Each row is a point on a landscape with many peaks, with its height.
A climber steps from a point to whichever of its 2 nearest points has the largest rise for the distance, and stops where none of them is higher. Distance is the straight distance between rows; heights are no part of it.
Tiza h=3.11: [110 103 139 131 110 113 136  94 106  27 121 170 114 144 106 175 161 148
 120 123]
Kivub h=4.41: [132 156 136 104 102 105 122 160 100 133 150 156 155 213 137 202 104 137
 142 165]
mag h=4.31: [130 116  92  85  82 126 106 111  90 101 144 169 144 187  91 199 130 106
 178 122]
Vulu h=1.70: [122 169 150 132 150 128 175 163 139 171 143 185 137 113 111 137 141 145
  44 120]
zemod h=4.21: [151 138 158  97  93 146 148 140 156 150 120 120 147 123 128 102 126 159
 143 145]
lasaz h=3.78: [108 132  86 121 110 152 112 150  59 115 163 155 119 171 117 185  99 110
 206 128]
zumi h=3.30: [141 149 183  98 160 133 165 157 139 205 153  99 118 147 172 123  81 188
 114 123]
niva h=3.64: [131 144 131 114 117  81 122 101 127 166 141 116 170 181 146 150 116 131
 133 169]
golal h=3.79: [161 106 169 133  88 160 136  52 145  70 144  65  92 142 184 112  98 162
 130  98]
vov h=4.08: [142 100 169 135 103 102 140  78 150  62 138  70 101 169 194 128 121 175
 142  93]
Mubu h=3.02: [130 135 124 123 142  85 138 102 156 227 143 109 158 168 147 140 125 128
 110 164]
nufos h=3.04: [150  83 128 113 112 159 116 126 201 140  87  63 107 117 151  79 126 106
 165 116]
zud h=3.75: [ 91 117  96 125 114 141 112 176  74  82 135 137 102 151  96 178 122  87
 175 114]
Tol h=4.39: [154 154 174  94 108 162 156 184 164 102 101 145 111  99 122  93 139 152
 133 102]
Goko h=1.27: [115 118 127 118 109  95 105 170 158 126  87  69 142 149 144 129 118 115
 153 134]
zem h=3.00: [ 98 126 104 113 106 102 135 151  90  89 135 165 140 155  99 184 153  85
 116 133]
vomuz h=4.11: [128 144 121 137 114  86 131 130 119 147 138 157 162 198 140 194 116 121
 103 181]
Seza h=2.32: [107 121 102 172 140 152 118 133 179 160 123  87 119 148 145  80 150  89
  78 114]
tutik h=3.67: [ 90 119 102 105 145 118 102 187  90  89 105 105 102 110 100 145 136  89
 170 107]
Dofud h=3.09: [105 146 114  98 155 110 131 116  85 144 142 155 155  80  84 104 158 108
 114 119]
pugol h=2.03: [ 99 125 113 183 173 121 102 164 145 175 118  80 105 135 146 101 126  97
  98 115]
fura h=4.47: [172 112 180  90  80 135 151 121 142  40  87 158 104 117 152 167 110 143
 153 125]
goba h=2.51: [120 148 151 176 154 139 118 133 109 122 133 108  98 125 146  96 132 134
 133 118]
taz h=2.07: [138 121 112 193 105 158 113  87 131  90 114 149 133  94 108 106 134 118
 110 136]
Vesa h=3.29: [132 128 146 123 118 150 119 165 156 137 102  70 107 111 143  85 122 133
 159 112]
nofa h=4.44: [127  98 144  67 103  82 143 126 134  52 121 112 119 174 147 174 142 143
 172 113]
pefik h=2.53: [112  89 100 104 124  75 136  83 140 113 115 122 160  98 104 129 176  81
 109 115]
teke h=3.03: [131 119 153 124 179 183 138 153 138 217 155  98 128 130 139  83  66 192
 119 131]
rer h=0.84: [128 147 132 172 121 151 102 162 137  85  96 122 109 103 114 108 141 102
 117 101]
Zed h=2.98: [120 100  99 106 117  99 112  71 149 171 112  84 171 126 115 108 140 109
 155 146]
gunu h=2.78: [128 164 162 129 153 166 166 161 127 177 143 183 152 114  89 112 114 188
  82 126]
niden h=0.36: [137 162 165 157 120 165 172 139 176 132 132 156 106 158 137  94 159 141
  72 117]
pimur h=4.12: [153 171 116  50 109  91 111 122 100 121 134 171 162 157  84 153 149 122
 123 129]
Fuli h=3.39: [123 147 164 130 145 112 171  67  77  88 158 173 126 128 117 128 163 148
 143 132]
tesi h=2.37: [133 113 133 180 108 135 116  93 153 138 125  88 134 157 156  94 116 135
 137 144]
gisa h=1.68: [140 144 150 146 179 119 151 147 157 218 139 119 115 127 136 163 119 154
  82 141]
bovob h=4.42: [101 119 105 103 169  70 127 183 122 187 138 116 153 103 127 134 147  86
  55 103]
tob h=3.92: [166  92 173 105  87 158 171  52 148  81 127 112 100 109 155 109 110 164
 148 118]
tezus h=4.29: [134  84 152  93 107  88 154  88 157  56 123  94 111 144 171 140 133 159
 168 104]
Ret h=5.29: [130 153 150 120 107 161 143 175 171 144 108 142 132 110 103  90 134 154
 101 129]
muz h=4.23: [185 117 185 125  69 159 146  79 143  56 114 143 111 109 162 136 101 163
 137 128]
fip h=3.90: [112 103  88 153 114 126  87 133  93  92 129 109 128 134 123 152 105  98
 178 157]
Gipum h=3.65: [104 144 151 139 154  98 180  94 112 107 147 139 110 134 133 111 182 134
 126 109]
vubi h=5.67: [143 136 134 103 111 154 168 131 158 105  93 180 124  67  84 105 156 113
 116 121]
Pepu h=3.70: [147 148  93  52 112  73 114  95 103 119 132 173 167 115  78 141 170  83
  93 118]
Laz h=3.21: [128 120 146 157 106 124 145  62  80  48 146 167 121 133 115 143 145 158
 129 139]
vona h=1.97: [117 111  98 166 104 124 118 101 116 109 137 151 165  93 105 127 140  94
  84 150]
kufub h=4.00: [143 162 176 121 147 112 153 166 121 174 144 128 124 154 159 166  92 171
 123 150]
dapo h=2.71: [ 89 142 120  93 194 101 125 147  91 172 146 135 145 100 104 118 133 127
 108 100]
liba h=0.92: [122 109 107 185 113 141  93 129 160  98 104 116 123 111 118 104 157  83
  73  99]
malom h=2.61: [130 104 113 148 110 165 131 105 194 151 129  77 118 155 138  75 150 126
 118 139]
kos h=2.12: [ 97  84 109 160 122  95 105  71 109  81 141 118 126 182 144 176 130 132
 126 148]
latuf h=4.07: [168 103  64 121 109 137  89  78 105 114 109 169 164  81 127 156  95 106
 191 179]
lopi h=0.67: [149 172 166 173 153 159 154 162 165 169 127 157  95 143 147 135 134 151
  62 125]
nazum h=4.24: [141 128  84  72  99 119 109  79  85  82 131 187 144 134  66 189 150  90
 150 128]
Zibu h=3.94: [109 103 130 128 139  97 175  68 161  94 141 129 116 130 137 103 180 144
 128  99]
femeg h=2.22: [106 101 118 193 131 101  99  93 118 124 127  90 129 168 157 137 112 121
 139 149]
zife h=3.56: [126 134  93 171 150 129 101 114 101 204 162 114 162 115 153 110  76 143
 160 178]
Ralum h=2.08: [133 149 127 182 159 169 111 182 115 168 147 148 135  99 133 110  70 177
 110 130]
pab h=5.73: [129 121 159  87 168 161 174 154 161 213 164  86 114 142 146  76 107 186
 121 113]
tibup h=3.98: [137 110  57 147 106 128  78 120 103 124 118 121 163  96 120 137  95 100
 180 177]
bupu h=2.31: [142 156 140 184 133 195 112 120 113 110 148 119  93 108 142  65 113 139
 142 116]
nul h=3.12: [150 141 115 126 107 160 105 133 116 131 114 129 150  72 122 102  90 137
 176 159]
vebeb h=2.89: [ 89 123  98 146 146 102 122 147  84 123 137 130 118 164 129 169 133  91
 113 135]
kiko h=4.57: [102  96 107  71 127  79 132 132 125  75 126 107 126 179 118 182 161 100
 179 103]
Roka h=4.48: [153  78 126 147 113 185 115  62 182  88  93 143  95  98 128 102 135 133
 125 118]
Pem h=1.05: [115 129 125 183 126 113 133 148 137 117 129 133 123 124 135 116 165  80
  39 106]
Derik h=1.69: [109 135 143 162 194 113 112 183 137 180 118  68  95 149 165 128 103 133
 127 108]
gevar h=5.14: [ 93 130 101  93 163  59 150 165 134 142 138 115 143 129 134 135 167  83
 105 100]
pala h=0.16: [145 131 155 132  87 161 180 110 173 106 131 165 121 136 112  88 168 153
 100 128]
voza h=3.37: [119 139 104  89 131  99 111 117  68 135 158 175 170  85  88 132 165  75
  75 115]
Fesiv h=5.11: [148 134 148 138 115 194 137 128 137 104  90 165  95  59 107  84 134 122
 141 120]
Sopap h=2.33: [ 86 132 130 134 208 117 143 144 113 190 137 106 116 105 131  95 134 140
 123  95]
lofud h=1.26: [140 164 140 186 153 164 128 191 144 179 129 163 125 114 126 136  90 157
  60 134]
pugu h=2.17: [146 158 129 216 122 190 105  87 106  83 149 159 109 105 125  92 136 124
 121 116]
tevab h=4.77: [145 161 159 127 134 105 154 167 105 148 148 150 108 190 156 218 100 140
 120 166]
Porar h=3.84: [139 143  53 153 129 140  89 131  84 147 154 130 174 112 144 124  80 145
 174 181]
Povep h=4.22: [137  93 142 133 115 127 142  67 156  80 104 131 112 105 127 112 165 144
 130 113]
kodom h=1.96: [116 136 163 140 194 130 156 127 116 188 150  92  85 127 169 106 121 159
 141 114]
Vunez h=1.53: [136 141 146 153 174 175 137 147 160 219 144 117 104 137 139 111  96 168
  90 138]
lon h=4.45: [132 149 103  61 108  97 100 132  85 134 147 148 149 191 106 178 135 115
 160 131]
Supen h=4.97: [131 157 182 114 150 179 167 147 113 159 152 148 118 106 113  79 110 193
 112 108]
Pozi h=5.09: [141 153 148  81 104 114 157 154 152 106  96 170 147  99  99 133 157 127
 124 116]
ruz h=4.76: [104 135 103  66 138  69 129 162 112 123 129 116 140 160 117 155 160  97
 150 108]
keb h=2.92: [144 151 123 168 104 179  90 173 138 124 113 131 132  89 124  94  88 139
 142 137]
gusod h=3.54: [121 130 140 125 138 126 108 164 120  88 102  93  99 109 140 118 127 105
 179 118]
Tebe h=1.43: [112 136 143 133 146  91 118 187 149 147 111  74 113 173 176 130 120 126
 134 123]
vovo h=2.84: [160  88 126 127  94 205  99 107 213 134 105  71 111 156 142  80 122 124
 132 136]
sutef h=2.40: [103  60  88 116 110  74 118  87 125  73 122 132 147 105 106 169 169  87
  80 117]
boke h=3.49: [145 147 134  78 116 135 117 144 126 153 112 143 163  84  92 109 114 145
 156 135]
lomup h=3.23: [120 120 102 127 125 114  91  90 123 205 145  85 169 129 133 102  98 129
 167 160]
rofo h=1.30: [110 140 137 149 151 122 169 161 143 156 145 161 112 108 132 118 167 104
  27 107]
Punap h=1.10: [106 122 122 114 145 105  93 178 131 173 107  77 152 131 126 116  94 134
 150 131]
mep h=2.43: [146 154 129 143 151  93 141 119 148 205 140 136 140 148 140 187 118 133
  83 171]
nepiz h=0.96: [101 131 102 108 150 120  88 142  99 164 121  93 155  97 111 117 115 112
 162 131]
Lozak h=2.73: [ 98 141 130 180 180 114 124 152  92 131 137 119  86 136 146 151 128 106
 117 128]
mifi h=5.28: [140 156 182  86 131 167 168 168 128 125 135 120 100  95 134  71 121 181
 140  90]
Tem h=2.74: [134  96  85  67 124  65 108  68 157 143 101 109 163 111 110 128 162  84
 148 121]
Fov h=4.16: [154 105  69  88 113 116  87  76  85 103 117 181 153  92  85 170 120  74
 165 153]
Zitid h=3.06: [109  98 105 133  91 116 113 115 103  53 126 162 135 155  96 192 142 114
 127 147]
mez h=4.74: [158 104 151 138 134 202 143  75 153  89  97 144  70  78 132  81 141 118
 147 104]
Dezu h=3.83: [106 125 105 138 120 120 113 111  74  99 160 135 128 167 128 171 114 117
 179 155]
Gat h=2.65: [127 152  90 193 146 173  77 189 108 149 134 117 142  97 142  96  69 151
 141 129]
por h=4.68: [161 128 168  86  88 120 151 168 153  75  77 155 124 116 133 148 136 126
 151 128]

Two climbers start at each pair of points below. Name the first point that both come to, or write -.
Punap, vebeb | -
nufos, goba | -
pefik, nepiz | lomup
kos, Gipum | -

Where does a climber stop that starts at each point below?
bupu | vubi
gisa | tevab
niden | Ret
femeg | lon
